Each scene shows the same named points in several views. A view is turned or mirrored, and shifted as a whole, has a little noise and may leave points out.
In the rows, zero is written as 128.

Scene 1
View 1
tet: [118 143 108 139 131 129 159  99 129 127 129 105 147]
dukas: [155 168 136 111 129 127 184 141 150 140 130  95 128]
nem: [150 165 123 141 122 130 168 113 156 159 125 128 137]
vefa: [148 156 118 132 113 133 159  72 151 161 118 145 165]
vob: [173 157 152 106 110 137 173 140 122 178 123 122 136]
darit: [172 148 147  97 103 141 173 112 120 171 119 130 156]
lita: [136 168 115 157 133 121 163 132 167 145 134 118 120]
ris: [141 166 123 154 125 125 158 145 151 156 134 124 113]
Lefiv: [137 164 132 148 139 121 167 173 139 139 146  92  94]
Bevem: [131 157 104 153 113 126 157  72 167 147 122 145 160]
kipu: [138 162 109 143 120 125 162  75 174 145 125 133 160]
gorol: [141 153 122 126 121 131 169  95 144 143 124 118 154]
View 2
Bevem: [150 119 111 124 122 113 138  60 130 116 114 154 129]
kipu: [150 120 113 129 133 115 140  67 124 118 118 160 139]
vefa: [155 127  96 139 119 117 123  57 121 129 102 156 149]
Lefiv: [100 129 115 130 130 118 137 146 136 148 122 100 129]
gorol: [136 126 114 139 157 115 136  93 116 127 124 142 154]
nem: [136 136 104 138 124 119 133  97 124 149 117 139 144]
vob: [133 156  82 159 126 128 110 115 108 178  98 127 174]
ris: [117 144 101 130 101 122 135 127 134 172 113 119 133]
darit: [148 148  78 168 127 126 104  88 104 159  88 135 176]
dukas: [117 145 108 148 162 120 128 131 111 151 129 125 164]
tet: [127 108 111 139 143 114 120  93 123 103 102 114 142]
lita: [122 135 111 134 137 119 136 118 123 147 123 127 145]
View 3
tet: [114 153 130 154 112 110 132  89 157 189 126 117 138]
nem: [ 94 161 105 161 100 115 116 100 170 145 127 129 130]
vob: [127 160 105 204 101 101 110 100 193 127 112 176 124]
vefa: [ 75 167 129 164  94 120 108  96 182 161 138  99 101]
gorol: [ 96 164 116 168 101 126 127  98 162 168 124 118 120]
darit: [ 94 170 122 214  90 120 119 100 190 144 119 138 104]
dukas: [111 163  86 179 106 136 138 103 153 148 104 151 147]
ris: [114 153  95 151 110  96  93 100 182 125 129 163 140]
Lefiv: [132 146  93 140 120 105 113  97 156 149 117 164 164]
kipu: [ 84 161 121 143  99 108 106  95 171 164 142 108 119]
View 4
gorol: [118 127 147 139 157  98 117 107 154  97 146 111 146]
lita: [ 97 136 152 114 160 103 137  95 155 103 162 164 135]
kipu: [122 122 174 135 167 107 126  93 164 100 124 120 152]
dukas: [102 129 119 129 168  83 129 127 157  98 189 133 131]
darit: [118 140 132 104 152 106 101 112 168  92 168  91 141]
Bevem: [123 130 181 133 159 114 119  83 162  99 115 119 153]
Lefiv: [ 86 153 132 100 142 104 131 101 147 108 175 173 124]
tet: [110 144 142 148 132 100 109 108 141 106 131 128 134]
ris: [ 97 154 140  70 151 112 124  92 169  96 178 146 131]
vefa: [132 125 166 124 162 109 106  97 169  94 136  92 156]
nem: [108 135 149 112 160 106 121 100 165  95 159 123 140]
View 5
ris: [172 163 152 169 125 113 162 165 142 109 154 142 122]
Lefiv: [157 141 132 149 148  91 164 154 134 115 160 156 119]
dukas: [119 133 133 156 117 112 148 147 113  84 148 158 111]
vob: [122 159 155 189 107 138 147 158 121  84 131 143 126]
gorol: [128 131 127 146 126 139 136 139 123  93 136  99 106]
lita: [161 137 128 134 130 108 158 152 134 105 164 133  96]
nem: [150 147 140 154 120 133 147 149 132  96 145 117 101]
tet: [132 123 113 137 158 125 141 136 125 106 137  96 122]
vefa: [146 143 136 154 120 163 132 144 130  88 135  75  95]
kipu: [155 130 125 132 123 145 129 139 133  93 143  82  83]
Bevem: [163 134 121 136 131 149 132 141 139  99 143  71  86]
darit: [117 158 151 187 111 156 136 152 118  77 123 114 125]
View 6
gorol: [111 154 133 159 137 105 157 130 131 105 122 126 115]
kipu: [ 94 154 135 160 164 113 148 145 119  99 136 142 108]
darit: [107 140 107 153  89 103 126 103 131  97 113 126 137]
Lefiv: [136 184 138 152 161 137 151  99  96 136  87 103 133]
vefa: [ 92 134 127 158 137 111 135 137 128  95 141 146 117]
Bevem: [ 91 145 141 159 164 117 138 148 126 103 143 144 107]
lita: [115 185 132 154 172 127 150 119  99 116  97 120 126]
tet: [129 153 150 159 146 119 161 128 133 131 129 114 107]
nem: [106 159 124 155 146 117 139 117 108 104 109 127 127]
vob: [115 155 105 153  99 107 131  91 114 100  93 115 146]

Which points are out of place in each view (at most two, in the order of its rows)? Write - if all are in place.
view 1 -> ris, Lefiv
view 2 -> gorol, lita
view 3 -> vob, kipu
view 4 -> darit
view 5 -> -
view 6 -> -
